A landscape with many valleys, sampled at points; each row gives a point and its height.
A ball rolls from a point to whichever of its 5 nearest points has the largest drop for the distance, and stops where none of them is lower. Distance is the straight distance between rows; heights are no part of it.
Q535 h=21.4: [130 104 151 119 124 149 151 145 134 120 129 168 119 114 100 145 111 123
 126 138 148 150 121 139 141 132 128 117 115 141 107 141 136 158 159 163
 145 128 141 156 136  99 157 106 114 134 118 125 130 122 133 158 146 135
 115  99 117]
Q29 h=41.3: [133 133 145 108 146 148 102  84 102 162 103  98 128 119 132 115 142 118
  93 108 158 149 154 111 107 102 129 111 152 138 147 117 116 110 147 134
 141 136 121 124 147 147 117 125 157 146 119 148 118 142 113 124 112 110
 109 133 107]
Q410 h=47.3: [ 96  96 159 127 162 180 157 132 153 151 130 150 122 121  67 146 121 138
  98 148 147 180 156 140 104 157 125 124 122 166 106 136 136 160 163 155
 176  97 133 162 139 136 166 106 150 128 122 160 138 112 101 165 115 128
 137 116  87]
Q474 h=23.7: [125 159 122 126  94  97 118 148 128 110 149 139 153 139 127 108 144 105
 156 123  94  76  87 132 137 135 138 150 116 108 131 134 112 123  81  87
  91 153 144 115 113 135 116 158 118  96 133 110 127 117 151 112 149 163
 136 140 150]
Q121 h=15.5: [130 102 138 129 165 143 140 114 150 193 113 117 104 120  82 111 113 143
  99 124 167 164 182 121 108 129  99  93 158 170 138 121 139 145 150 148
 180  69 110 141 146 138 138 131 162 178 133 176 128 117 127 155 114 139
 122 111  58]
Q159 h=10.5: [148 126 143 122 124 140 125 103 115 119 117 134 126 116 132 128 130 110
 124 132 146 131 129 134 130 115 136 109 124 137 114 143 138 135 151 152
 129 127 133 156 138 108 136 112 117 156 111 128 121 139 134 145 149 128
  95 116 123]
Q182 h=13.7: [134  99 131 131 173 133 129 115 142 184 103 109 102 118  88 110 116 142
  91 121 163 152 177 120 110 116  99  97 150 168 145 121 143 132 150 148
 154  71 102 129 144 144 133 137 156 178 132 169 123 130 122 147 108 130
 113 116  64]
Q379 h=28.4: [134 141 126 133 127 145 114  97  96 144 117 110 124 111 166 136 141 134
  84 117 117 131 145 115 118 120 138 121 148 101 133 116 121 108 127 129
 129 144 125 113 121 131 115 127 139 130 122 123 128 150 121 106 143 124
 103 168 134]
Q346 h=11.1: [ 91  82 160 107  94 133 195 175 178 104 168 199 127 139  16 107 114 155
  94 127 132 145 125 161 154 161 101 126  84 141  80 164  78 165 134 147
 146 152 153 161 144 146 143 109 114 142 100 116 139 111 124 159 125 103
 153  53 134]
Q731 h=54.4: [100 105 139 106  93 121 163 185 167  84 136 177 150 145  77 118 106 114
 158 151 116 139 116 149 168 162 119 151  98 137 106 134 124 140 149 136
 111 137 149 153 132 117 151 114 103 109 132 106 154 113 141 131 107 120
 164  73 146]
Q951 h=40.0: [142 137 135 138 190 143 122  93  88 195 105  71 105 121 157 139 149 148
 101  89 144 164 177  95 114 106 126 115 178 118 185 102 113 111 126 119
 146 124  96 108 137 139 103 139 173 127 166 159 125 133 100 108  97 121
 125 146 126]
Q309 h=50.2: [100 114 126 108  66 116 153 176 178  76 152 159 169 139  78 106 118 110
 162 161 113 126 104 154 159 157 110 151  85 136 112 124 120 133 153 140
 107 138 167 150 121 111 145 115 101  96 144  97 145  94 152 146 107 117
 175  79 158]
Q576 h=10.1: [141 131 133 129 119 126 117 105 102 122 119 133 125 117 144 129 129 117
 117 126 138 119 132 135 130 116 137 120 117 122 119 139 127 123 124 141
 127 138 129 146 127 129 119 127 127 150 110 133 119 150 134 138 151 133
  98 136 131]
Q403 h=11.0: [132 129 140 135 118 103 128 148 122  94 124 142 129 147 132 121 118 119
 151 132 135 120 121 140 138 124 142 139 106 120 122 142 134 131 119 130
 115 138 138 155 140 123 123 120 111 144 114 131 135 145 146 146 147 137
 121 120 148]
Q162 h=33.9: [128 122 140 118 151 162 119 105 131 136 105 127 119 128 104 128 124 110
 127 127 153 152 135 131 123 107 130 110 135 162 127 140 143 140 171 156
 149 113 132 141 139 123 142 110 128 143 107 142 119 125 120 149 133 118
 117 122  95]
Q338 h=17.2: [120 144 118 140  81  86 108 156 151  91 153 134 153 146 113 114 133 117
 157 140  96  75  78 162 141 124 136 157 101 117 119 144 112 126  89  96
  69 138 145 123  97 149 120 143 104  87 119 108 111 111 171 132 125 161
 135 126 161]
Q993 h=18.2: [125 124 144 115 169 143 111  98 123 166 102  94 114 128 106 108 136 124
  99 124 158 153 162 116 100 111 111 100 152 165 149 121 134 123 148 137
 146  97 109 135 155 150 125 120 148 168 122 158 118 128 111 138 104 131
 118 108  79]
Q149 h=45.2: [104  95 151 104 136 174 163 151 154 133 144 175 116 111  52 138 114 131
 101 122 150 170 127 136 121 163 139 132  91 152  95 150 118 176 151 164
 170 142 152 162 151 119 169 107 127 126 138 146 132 112 102 149 126 113
 143 104 119]
Q748 h=62.5: [105 105 150 118 154 179 148 141 147 140 127 155 124 120  66 140 117 131
 106 144 144 171 135 139 110 143 140 125 105 157 110 147 139 172 161 163
 164 123 141 153 148 119 178 104 141 119 122 143 135 111 104 156 130 122
 132 106 100]
Q363 h=30.2: [136 156 114 145 132 122 122 124 104 130 124 117 128 123 185 147 131 137
 129 117 107 122 119 109 114 138 146 139 132 101 136 118 147 110  97 103
 127 153 123  96 119 119 118 144 138 118 117 111 147 147 113  95 153 118
 128 185 141]
Q634 h=10.6: [118 151 123 131  95  89  98 159 150 107 145 125 148 146 135 121 134 120
 163 136  84  67  57 149 128 130 131 158  91 104 124 134 114 125  79  86
  73 151 133 101  93 149 119 161  93  69 116 103 114 107 150 119 138 162
 144 142 158]
Q315 h=48.2: [102 114 119 111  64 115 140 166 178  65 152 167 166 142  81 111 130 105
 161 154 121 119 107 157 170 151 115 149  87 139 116 134 127 130 161 130
 101 135 168 148 108 116 150 110  97  89 146  89 138  89 153 143  95 126
 173  86 157]
Q790 h=21.5: [161 161  98 139 172 154 130  87  94 181 117  81 115 122 176 147 142 155
 123  95 129 147 154 106 114 103 131 108 201 101 174  87 113 107 142 108
 147 113  86  82 113 118 102 141 161 113 172 142 128 132 109 100 108 109
 114 167 133]
Q739 h=56.1: [116 102 148 125 155 173 141 137 145 140 121 154 121 119  81 144 116 125
 116 134 149 169 132 133 118 137 138 114 121 167 104 138 147 166 163 170
 164 111 144 144 144 122 157 102 133 129 128 143 131 116 111 158 130 118
 134 112 101]
Q742 h=55.2: [156 161  82 143 146 118 122 103 105 126 132 107 117 135 219 169 126 138
 166 133  99 107 106  90 115 121 143 138 151 104 148 109 164 107 108  94
 128 123 114  84 119 106 116 146 129 113 138 109 133 137 113  96 144 118
 143 189 150]
Q399 h=14.6: [123 135  97 151  40 107  73 144 181  61 140 132 147 154 121 122 108 117
 164 129  97  72  59 190 153 120 137 186  72 124 100 171 130 142  99  81
  67 156 168 105  97 138 134 126  86  71 114  99 110 112 167 156 112 131
 181 131 173]
Q682 h=15.1: [137  97 122 127 170 141 134 116 142 194 103 102 100 114  88 103 111 139
  99 113 175 156 187 115 109 118  96  91 153 178 150 117 133 141 141 151
 178  76 107 131 151 144 118 145 166 201 129 179 126 132 111 141 110 121
 110 118  53]
Q120 h=10.3: [122 108 140 137 172 151 132 111 144 171 108 113 117 126  91 115 118 127
 100 131 152 162 167 124 104 117 106 111 148 180 135 122 142 137 154 152
 160  72 103 143 146 146 143 120 147 162 118 167 120 124 113 156 117 137
 118 112  69]
Q78 h=8.0: [121 150 118 144  75  96  82 149 175  83 140 125 157 151 124 124 121 121
 166 132  92  67  56 176 137 125 138 172  78 114 111 152 111 137  93  80
  66 155 142  97  91 151 118 140  92  78 109 104 109 110 153 120 119 146
 162 133 162]
Q153 h=26.2: [ 99  86 147 112 106 142 174 192 155 104 145 178 128 124  76 138 109 135
 130 141 123 146 120 142 156 158 111 145  97 126  99 136 117 149 149 161
 139 137 140 169 139 113 153  96  98 129 132 114 153 139 136 151 133 127
 143  74 131]
Q895 h=10.0: [139 130 141 138 122 106 125 129 108 100 124 143 133 138 139 132 128 117
 136 134 137 118 124 146 134 124 147 133 107 114 117 149 142 128 124 135
 120 142 128 158 138 126 124 123 122 154 104 127 130 143 138 138 153 135
 101 117 136]
Q429 h=16.9: [142 103 115 114 172 122 129 112 120 207 105  79  89  94 118 106 129 147
  89 106 180 149 191  96 121 121  98  87 148 165 168 117 127 122 131 157
 167 103 111 118 161 138 104 148 162 196 147 165 114 126 114 112  97 126
 101 123  68]
Q617 h=31.3: [130 162 118 138 127 116 124 137 104 121 130 126 135 134 177 125 138 123
 134 120 108 121 111 110 122 134 153 148 118  98 139 121 137 113  88 102
 128 166 129 105 127 119 118 153 131 121 122 115 148 143 127  96 162 130
 140 169 146]
Q638 h=36.6: [158 144  80 160 154 128 126  85 110 147 126  92 130 125 216 172 132 154
 137 115  88 119 133 106 107 108 132 116 175 106 143  94 146  99 122 101
 120  99  90  73 107 113 110 134 131 116 138 129 120 145 108  99 123 116
 113 181 144]
Q264 h=32.8: [109 118 112 140  59 101 122 156 174  65 156 150 157 143  97 119 130 114
 155 160 110  97  95 185 160 143 112 160  82 134 109 140 128 133 144 122
  80 140 166 152 101 135 142 113  89  74 143  86 119  87 162 158  88 130
 165 101 176]
Q409 h=36.1: [131 156 123 124 100  96 119 156 122  92 148 143 147 150 127 103 127 107
 165 131 129  93 100 147 148 127 152 144 115 107 129 145 123 134 101 108
  97 147 154 141 112 124 110 145 124 125 131 124 123 127 161 128 148 143
 140 117 149]
Q247 h=44.9: [158 154  75 149 161 117 115  92 102 133 124 106 126 138 241 176 131 138
 164 133  92 104 109  99 109 119 145 130 165  97 145 103 158 101 113  95
 128 100  94  81 114 112 113 138 129 117 128 120 117 134  94  98 129 113
 129 179 142]
Q449 h=7.1: [144 109 149 129 125 134 130 133 128 103 123 151 118 122 121 136 120 122
 132 135 141 133 133 130 129 123 134 121 117 131 103 142 137 145 149 153
 127 125 131 161 137 111 142 111 113 148 116 127 128 138 146 153 142 135
 104 107 132]
Q385 h=7.3: [126 110 153 129 122 119 148 172 137  86 131 160 132 137 107 130 112 124
 160 155 139 136 121 147 155 144 129 138 105 125 115 139 139 147 145 146
 126 130 136 163 132 111 147 113 105 135 126 118 140 135 147 143 134 133
 138  82 140]
Q33 h=5.6: [164 154  85 151 161 147 126  89 105 167 121  78 118 119 188 160 141 148
 133 106 108 123 133 105 113 103 130  96 206 100 159  90 116 106 130 102
 133  94  80  75 100 108 100 134 148 117 163 132 107 135 105  97 112 110
 107 176 132]
Q8 h=15.7: [ 95  84 154 100 106 154 186 177 165 115 163 195 119 117  35 119 108 141
  99 127 134 149 119 147 146 160 110 126  92 140  82 155  94 162 147 145
 154 162 151 169 136 127 145 113 111 140 126 117 140 117 110 142 122 107
 137  72 125]
Q757 h=37.7: [134 143 138 106 135 147 100  79 104 143 115 110 122 116 144 113 143 112
 103 117 148 135 141 107 117 117 131 112 137 135 125 131 119 112 145 142
 123 141 133 131 137 133 117 119 143 150 124 138 113 137 117 122 140 115
 102 137 121]
Q128 h=22.2: [125 156 126 130  81  91 119 156 138  94 158 134 146 148 122 102 126 116
 159 130  98  74  83 150 141 132 143 155  98 118 118 141 102 130  94  97
  84 143 149 127  97 139 118 151 111  90 128 108 108 107 159 125 138 163
 130 121 154]
Q372 h=43.9: [163 147  74 152 158 123 118  76 110 145 114  90 124 123 229 177 140 150
 148 120  91 118 129 101 114  97 131 120 187 100 147 101 135  98 115  97
 121  87  76  74  99 122 102 138 133 127 140 140 114 145 102  91 120 122
 108 177 141]
Q6 h=21.6: [137 142 129 138 126 132 112  99  94 138 119 107 125 108 167 137 145 139
  92 114 122 124 146 122 112 129 141 125 135 105 125 120 126 113 112 122
 124 157 124 113 125 126 118 129 137 135 111 125 136 152 119 104 148 125
 101 155 140]
Q270 h=9.1: [132 116 149 131 118 114 132 140 119  91 128 150 123 135 124 129 118 118
 144 141 138 126 124 145 143 126 133 129 107 125 108 147 144 130 136 146
 127 125 132 164 135 113 137 112 109 145 119 125 136 148 144 157 146 129
 107 103 136]
Q734 h=31.7: [153 141 106 142 140 147 118  89  97 166 123  88 129 109 187 153 143 153
 104 114 115 131 143 111 103 116 128 114 181 105 141  99 125 103 136 122
 135 123 104  84 106 121 112 130 147 121 145 131 129 134 106  95 135 122
 111 175 136]
Q52 h=13.6: [119 109 143 125 166 142 126 105 133 180 103 104 112 123  98 113 123 127
  95 129 157 155 169 118 106 110  96 103 156 165 146 115 140 125 149 152
 155  80 111 139 150 158 141 125 150 168 117 170 129 128 120 143 111 136
 110 115  70]
Q760 h=20.0: [132 159 130 128 107 108 115 150 115  98 143 140 142 148 135 105 127 106
 151 121 119 107 111 128 137 131 153 151 106 105 126 140 130 128  88 110
 109 147 144 134 129 129 112 146 126 127 123 120 136 136 140 115 156 136
 132 132 137]
Q313 h=41.8: [128 146 121 135  78  91 114 149 151  77 153 141 147 145 111 108 130 106
 163 146 109  80  98 161 154 130 144 139 111 123 118 143 115 129 113 114
  82 137 163 147 103 143 118 129 114  93 135 115 114 108 170 145 121 147
 143 105 158]
Q558 h=18.9: [128 132 137 125 112 107 130 161 136  82 131 149 141 151 121 114 116 113
 174 139 132 118 115 149 154 136 143 147 113 121 119 141 137 138 121 135
 118 130 143 159 133 121 133 120 115 122 119 114 130 140 156 146 132 130
 144  90 150]
Q583 h=36.9: [127 158 119 130  94 108 127 150 103 117 143 130 129 132 169 118 125 124
 142 129 103  97 105 119 128 140 152 142 118  93 138 118 134 126  76  94
 122 160 142 112 122 117 119 158 129 109 127 111 136 124 141 102 163 143
 139 164 145]
Q812 h=10.9: [150 156  91 132 126 116 135 122 103 119 137 125 120 136 214 151 127 127
 168 134  92  94  95  89 124 136 140 129 129 104 150 111 162 108  85  90
 130 142 131  88 121 106 119 155 133  98 138 105 136 116 127 102 157 144
 150 179 152]
Q774 h=10.2: [133 110 142 132 119 114 146 159 124  94 124 155 130 129 120 138 108 121
 151 138 138 133 127 142 146 124 126 133 101 126 111 139 142 138 134 143
 131 128 134 161 137 118 132 109 101 143 115 120 133 141 143 149 145 135
 128  99 135]
Q743 h=24.3: [131 159 119 128 107  99 122 152 121 111 156 123 134 138 164 116 136 124
 165 132  82  79  80 113 124 134 124 144 113 101 140 115 127 119  81  82
 102 164 128  97 105 122 117 167 113  77 140  93 118 115 139  93 148 164
 139 157 159]
Q633 h=15.0: [128 150 139 129 117 107 115 145 109 103 132 141 142 148 144 114 130 115
 148 123 126 114 119 139 126 124 152 145 102 108 130 138 130 128 100 109
 117 152 137 139 131 130 117 142 131 143 109 127 137 146 144 118 156 137
 126 129 144]
Q903 h=21.7: [136 141 130 142 124 114 123 125  98 127 122 127 132 128 172 141 139 134
 121 119 119 121 132 113 117 134 145 141 119 103 130 120 133 111  99 105
 121 151 128 113 123 122 122 144 135 131 110 119 139 148 122 104 154 126
 122 180 145]
Q118 h=35.9: [142 151 104 150 140 130 126 104 107 139 119 105 129 125 200 165 138 148
 122 127  96 126 131 105 108 127 138 130 154  99 138 105 147 103 110 108
 132 118 107  88 116 115 114 135 133 117 124 117 137 150 109  97 141 117
 124 188 145]
Q319 h=10.4: [116 113 144 125 175 141 113 100 127 159 102 105 117 127 105 119 134 120
 107 130 156 156 154 113 110 115 120 107 148 171 132 121 146 129 153 152
 142  95 109 144 154 150 144 121 143 152 120 158 124 133 116 150 111 123
 118 114  75]
Q387 h=17.0: [125 131 107 151  65  95  87 148 178  69 154 138 141 150 112 134 121 116
 160 141 108  86  80 187 151 127 136 166  79 128  99 156 116 135 112 106
  68 144 164 126  93 148 126 123  85  75 121 102 112 105 167 152  98 138
 164 108 172]
Q9 h=23.3: [132 113 141 114 132 161 127 127 132 123 121 151 118 114 110 140 113 113
 127 137 154 146 126 131 129 111 127 107 122 152 112 140 144 147 173 167
 143 121 139 153 142 113 146 108 118 139 121 126 117 127 130 158 148 123
 116 106 109]
Q776 h=16.2: [127 136 132 143 126 129 121 118 100 128 120 122 133 126 165 136 140 134
 108 118 124 119 126 126 117 128 145 136 127 100 123 124 134 110 111 121
 119 153 125 122 126 123 121 138 133 146 107 131 134 156 124 113 158 128
 109 157 142]
Q691 h=9.0: [141 121 143 131 120 117 120 131 107  98 128 145 123 126 131 133 121 117
 136 132 145 123 128 134 132 118 137 127 115 124 107 150 141 134 128 142
 129 134 131 156 130 122 130 121 111 158 104 121 131 151 138 142 145 132
 101 109 136]
Q45 h=39.1: [131 141 142 117 137 150 108  79 100 154 115 106 130 112 147 120 144 127
  90 106 134 135 150 110 115 118 139 114 159 122 133 115 114 113 131 129
 130 143 119 118 134 134 111 121 157 134 137 128 119 140 120 110 137 119
 111 156 127]
Q639 h=19.0: [137 117 138 112 190 122 115 108 105 191 103  75 107 108 137 112 146 141
  92 104 159 156 175  97 114 110 105 102 165 141 178 115 118 106 123 133
 149 116 102 122 157 150 112 130 156 163 144 167 132 136 107 119  86 125
 103 125 104]
Q877 h=38.4: [141 147 121 132 142 153 117  83  93 162 122  95 122 112 157 143 146 151
 104 103 113 141 153 108 113 120 134 111 180 105 143 108 109 110 134 121
 135 134 114  89 117 123 110 132 148 113 141 130 124 140 117 101 132 115
 108 166 139]
Q188 h=42.3: [133 142 133 125 167 146 107  85  87 173 114  76 124 123 144 129 156 141
  97 103 152 150 169  97 113 117 128 112 173 132 172 105 109 108 128 133
 140 132 105  98 134 140 104 126 158 128 148 148 126 139 110 106 107 114
 127 151 126]
Q750 h=25.2: [139 133 139 121 126 146 101  85  99 143 116 116 122 107 149 125 148 123
  99 110 142 138 147 119 118 113 139 111 144 118 125 126 115 116 134 134
 133 143 132 129 126 132 118 126 146 141 116 127 120 143 121 111 139 122
  99 150 126]
Q457 h=54.8: [145 157  61 141 165 107  95  70 115 133 116  83 124 125 252 175 138 135
 172 132  92 108 114  91 113 103 138 125 175 109 144  99 151  98 124  91
 123  84  77  67 112 119  95 138 137 138 144 146 106 152 100  91 118 114
 120 176 147]
Q580 h=14.0: [124 154 128 142  82  87 112 154 145 110 160 130 148 146 132 110 134 118
 154 135  95  70  76 150 136 125 129 156  93 106 123 139 110 124  84  86
  75 151 137 119 100 145 115 153 109  75 121 108 116 109 161 115 139 166
 138 136 158]
Q113 h=33.1: [151 153 122 126 162 157 118  84  99 177 113  85 113 122 157 142 149 137
 104  97 136 146 161 106 114 111 123 112 184 118 160 102 110 114 134 119
 140 126 104  92 119 121 104 131 154 116 156 138 124 131 109 102 116 117
 123 160 133]
Q804 h=42.4: [138 162 109 128 113 109 131 135 104 120 150 126 118 135 186 127 128 122
 157 139  85  82  90 101 129 141 133 144 126  96 147 111 140 124  75  96
 126 151 121  99 117 111 119 162 119  86 139  97 126 113 140 107 158 157
 145 172 145]
Q893 h=26.0: [120 140 117 146  78  87 104 147 163  73 161 139 143 146 106 122 137 118
 156 147  96  73  84 170 157 132 133 162  99 125 106 150 110 131 109 105
  73 137 155 126  92 149 123 130 107  92 132 108 108 106 168 141 113 158
 142 114 165]
Q759 h=32.7: [129 162 114 133 103 104 129 149 114 120 151 132 128 130 167 124 141 120
 156 131  93  83  90 113 119 136 126 144 117  93 146 125 128 121  72  88
 110 152 133 105 114 109 123 169 123  91 138 100 127 118 146  92 157 156
 146 164 156]
Q553 h=13.1: [120  95 149 127 118 125 162 181 145  95 128 164 128 130 102 139 108 124
 148 149 135 134 123 148 152 141 122 131  99 130 107 143 131 148 144 156
 132 130 132 162 133 107 150 103  94 130 128 111 145 138 144 151 131 130
 127  89 136]
Q395 h=12.6: [101  89 157  97 105 146 185 171 170 115 165 202 117 128  21 106 115 149
  98 124 145 153 124 151 149 158 116 118  87 149  85 170  96 164 137 152
 158 163 161 168 146 138 152 105 124 143 113 125 139 107 104 148 127  99
 144  61 122]
Q89 h=21.0: [ 99  92 157 105 125 162 170 158 162 126 149 195 114 119  32 122 112 138
 101 126 152 161 130 146 131 163 137 118  89 156  93 164 100 172 154 154
 172 158 154 170 156 128 158 114 133 137 120 137 130 101  95 145 127  91
 136  91 117]
Q923 h=23.9: [116 130 144 116 168 136 110  98 106 179 100  88 115 120 127 110 137 129
  97 112 159 155 166 102 115 110 110 110 159 150 157 109 118 111 137 140
 144 111 101 128 153 158 114 122 154 158 129 160 123 137 107 125 106 126
 116 121 103]
Q329 h=6.1: [153 153  70 156 167 122 114  79 112 137 121  97 129 123 232 179 132 143
 159 129  88 113 119  96 103 113 139 129 174 106 147 101 147  95 112  93
 122  90  85  78 109 118 103 133 131 117 132 128 116 145 102  88 122 115
 115 191 143]
Q597 h=40.1: [111  90 146 105 113 154 176 175 148 118 139 186 111 112  66 145 108 133
 115 134 136 154 131 146 146 160 116 131  93 138  94 151 117 162 160 160
 155 140 140 158 138 111 165 113 115 132 133 118 145 123 124 145 133 124
 127  86 117]
Q559 h=34.3: [117  76 149 111 111 161 166 165 145 122 139 175 110 113  84 143 109 136
 125 139 142 152 122 142 149 144 120 133  99 140  95 147 127 157 159 158
 155 130 135 160 136 106 159 104 109 127 136 119 139 126 131 151 136 125
 129  98 121]
Q242 h=22.9: [127 141 127 144 127 126 122 112  96 138 118 105 135 117 175 150 144 137
 110 121 115 121 137 114 111 132 148 132 143 106 130 113 131 103 110 118
 128 141 115 105 119 127 119 136 134 132 108 123 138 150 122 101 144 118
 106 179 141]
Q157 h=37.9: [121 123 129 121  86 100 134 171 155  66 146 158 154 150  98 105 119 108
 172 155 124 117 115 152 165 139 128 147 106 132 116 135 131 139 137 131
 104 130 162 152 122 118 134 126 105 108 152 109 137 109 159 150 108 129
 159  89 149]
Q386 h=16.6: [142 111 127 119 179 116 118 112 118 190  99  86  92  97 114 101 128 143
  85 110 168 151 184  96 111 115  91  92 155 163 172 119 131 112 126 149
 163 113 105 130 162 136 112 145 157 195 138 168 121 128 112 123  96 126
 102 120  66]
Q133 h=39.2: [145 161  97 140 133 118 128 118 100 118 132 119 128 136 201 144 129 130
 150 128  95 103 100  99 115 138 144 139 129  99 148 116 156 112  94  98
 128 151 125  95 123 110 118 150 131 100 129 103 141 131 123  92 163 125
 151 179 147]
Q962 h=47.2: [142 143  87 155 147 121 128 103 105 132 118 105 129 132 221 166 136 148
 142 124  96 123 115 100 109 128 141 132 151  99 146 106 162  99 106 102
 127 116 109  87 108 113 113 137 130 114 127 111 132 139 107  99 142 111
 143 184 143]
Q859 h=13.8: [129 136 141 128 120 129 110 107 104 124 123 118 130 116 153 131 142 128
 101 121 130 126 136 129 120 119 143 118 132 116 115 134 127 114 125 127
 127 148 130 133 131 126 123 119 132 154 107 125 122 147 124 126 148 127
  93 141 131]
Q191 h=17.5: [130 106 133 118 180 115 115 104 113 192 100  81 104 104 130 106 137 142
  86 112 160 153 189  97 122 113  96 101 158 153 172 116 119 110 124 140
 150 113 103 129 161 150 108 150 159 177 148 169 115 127 110 120  95 127
  98 122  81]
Q900 h=17.4: [119  95 150 124 109 140 161 168 144 101 135 171 121 122  99 136 108 115
 139 141 137 137 125 145 152 142 116 126 109 132 104 137 135 152 152 155
 138 130 140 163 132 103 154 109 100 128 138 115 138 130 138 148 139 132
 128  89 129]
Q672 h=19.9: [122 116 144 125 164 147 113 103 139 157  99 102 119 128  97 116 121 119
 111 141 158 159 148 121 112 109 115 105 147 169 134 124 141 140 164 154
 150  92 108 134 151 145 144 115 141 150 110 154 127 126 105 156 120 124
 117 110  78]
Q626 h=4.5: [ 83  80 146 103  91 130 190 192 182  96 159 187 131 129  24 110 109 151
  98 131 131 147 125 157 152 159 110 133  88 133  84 157  85 153 140 143
 131 147 146 157 145 132 149 105  96 133 115 115 153 116 124 137 114 111
 153  64 136]
Q111 h=20.1: [124 121 137 125 175 136 109  87 113 162  99  96 116 127 112 112 132 117
 104 117 159 150 158 105 109  99 117 104 151 155 148 119 132 119 142 142
 143 110 103 132 155 158 123 122 149 164 125 154 119 135 110 136 106 117
 112 113  86]
Q603 h=15.8: [144 100 116 119 176 125 129 118 141 199 101  96  97 104  94 101 111 146
  97 100 187 163 184 108 122 119 100  84 160 176 150 116 133 140 138 161
 176  81 103 121 165 135 120 156 163 199 139 182 117 126 114 119 111 124
 112 121  58]
Q204 h=23.8: [156 147  95 159 148 138 123  88 101 158 124  84 126 120 193 165 140 155
 117 120 103 134 136 108 113 117 126 116 178  94 142 101 133 107 121 107
 126 110  97  70 104 123 111 133 140 109 135 120 127 140 114 102 127 123
 112 184 141]
Q693 h=12.1: [129 146 142 134 116 106 114 138 105  98 129 137 136 147 137 113 131 112
 151 128 133 117 119 137 138 125 146 150 110 111 123 143 132 131 105 130
 112 147 139 154 136 123 122 133 123 142 113 131 135 151 146 129 152 125
 121 120 154]
Q66 h=32.3: [151 154 124 136 176 150 123  90  90 181 104  74 120 121 156 144 153 151
 106  94 138 156 169 102 120 107 125 106 189 114 170  98 104 111 129 121
 146 127 102  93 120 135 103 131 163 113 164 148 135 134 102 106 103 110
 132 162 134]
Q766 h=51.8: [ 93 106 123 101  69 128 165 179 184  73 147 169 167 146  54 108 122 113
 152 150 120 132  99 166 163 164 111 155  81 137 116 132 119 133 161 144
  97 144 160 132 128 118 154 115  98 101 132 101 150  97 139 133  98 114
 179  81 144]
Q444 h=28.8: [123 134 137 111 165 139 103  90 107 169  94  98 116 121 122 111 137 122
  97 115 159 147 163 109 108 105 119 110 153 143 156 111 123 115 147 148
 136 115 117 128 146 153 115 118 147 149 119 149 121 134 109 130 114 120
 116 120  98]
Q489 h=49.4: [117 131 122 130  70  98 121 155 160  69 157 149 159 143 100 107 132 108
 163 156 115 102 104 161 167 145 126 151 100 132 110 141 124 125 139 128
  83 131 168 149 103 123 130 124 104  92 147  98 123  90 177 152  98 137
 155  99 163]
Q97 h=7.2: [133 169  99 133 119 115 130 134 105 120 139 126 134 140 182 127 140 125
 142 122  96 101  98 101 119 134 147 144 126 102 146 111 144 120  83 106
 130 161 140  96 123 110 123 159 128 103 139 112 143 129 124  94 159 135
 150 183 150]
Q684 h=47.4: [135 143 131 113 152 153 106  79 100 173 104  92 124 117 144 116 152 132
  95 107 144 146 154 104 114 103 137 116 157 129 152 110 107 104 136 133
 136 134 121 109 141 141 111 122 156 136 144 136 118 137 109 117 115 118
 118 147 118]
Q579 h=7.9: [122 113 141 130 171 155 129 109 136 162 103 117 118 132  87 123 122 129
 113 137 151 162 153 131 105 120 113 112 145 172 125 129 152 142 162 157
 156  82 116 147 150 148 149 110 138 147 117 164 131 125 114 161 114 130
 120 115  66]
Q997 h=14.7: [122 113 146 124 110 116 147 174 150  83 135 164 143 143 110 123 113 122
 168 154 134 133 121 146 164 140 121 141 104 126 117 137 142 148 142 140
 118 128 144 157 132 122 139 109 102 123 137 120 141 123 152 150 125 126
 155  81 149]
Q843 h=60.8: [132 144 126 125  88  89 122 154 147  81 158 150 150 144 110 106 134 102
 173 146 117  95 111 151 161 129 140 147 118 123 122 143 117 137 120 124
  94 127 157 151 105 130 122 122 114 105 141 110 124 110 171 142 125 139
 149  97 153]
Q933 h=30.1: [141 138 124 145 133 136 122  96 105 148 124 105 130 108 184 154 137 155
 102 115 114 130 140 113 109 124 134 128 153 102 129 108 126 110 117 117
 125 135 110  95 115 121 122 130 143 120 124 114 132 147 116  97 141 127
 112 183 141]
Q916 h=12.0: [137 136 139 141 122 110 119 135 107 109 125 137 136 131 157 127 127 125
 127 119 131 119 119 128 124 134 149 144 107 105 119 141 127 122 102 126
 123 147 128 140 132 131 121 134 128 150  98 130 131 161 134 125 157 130
 109 139 137]
Q704 h=12.5: [ 85  82 157 106  98 135 185 192 181  95 150 183 136 138  47 112 111 140
 117 135 123 149 117 152 155 166 115 143  90 137  91 138 101 149 143 144
 124 150 137 150 137 132 151 105 100 126 122 110 155 128 129 140 111 117
 159  72 133]
Q581 h=10.8: [124 132 143 109 151 159 109  93 117 149  94 112 127 129 115 121 127 104
 111 122 156 144 141 116 112 101 124 110 138 152 128 132 131 134 165 154
 138 108 133 134 143 140 130 109 139 153 111 141 108 128 112 140 131 121
 115 126 100]
Q607 h=15.6: [125 156 123 131  98  98 115 151 139 113 145 132 138 135 145 113 133 124
 155 137  86  73  74 126 129 133 121 149 107 104 137 119 109 119  83  77
  80 158 132 105 103 137 114 166 106  88 128  96 116 113 157  97 151 166
 136 142 150]
Q840 h=41.2: [101 117 113 125  63 100 127 157 175  74 162 156 158 136  95 118 126 115
 164 156 111  97  99 158 170 150 113 158  96 136 108 137 126 122 150 121
  87 133 166 154 101 127 150 117  89  86 145  91 126  91 170 149  92 128
 163  95 167]
Q949 h=31.1: [107 102 147 127 171 171 148 120 139 151 113 137 125 130  85 144 119 124
 112 141 153 174 148 134 108 131 127 117 128 165 115 136 149 149 162 160
 160  86 129 148 138 132 159 108 142 129 122 159 127 119 111 169 115 125
 129 114  84]
Q871 h=16.3: [120  87 145 126 164 161 143 117 148 181 120 129 120 124  74 128 117 140
  96 139 152 170 173 132 103 136 111 104 154 165 125 133 133 151 156 150
 170  64 114 145 138 141 160 119 161 150 131 167 130 123 120 167 118 140
 123 115  68]

Call two points neighbours if one is among the 5 nearest of the other. Go from one point of each pair to the other, from neighbour to neighbour, staying as low as possible. Name the highest point that can't be avoided.
Q329, Q78: Q638
Q449, Q626: Q153
Q626, Q579: Q162
Q385, Q33: Q933
Q449, Q385: Q774

For each start below, name the point where the ball stops.
Q951: Q579
Q363: Q449
Q684: Q579
Q29: Q579
Q242: Q449
Q45: Q449
Q409: Q449
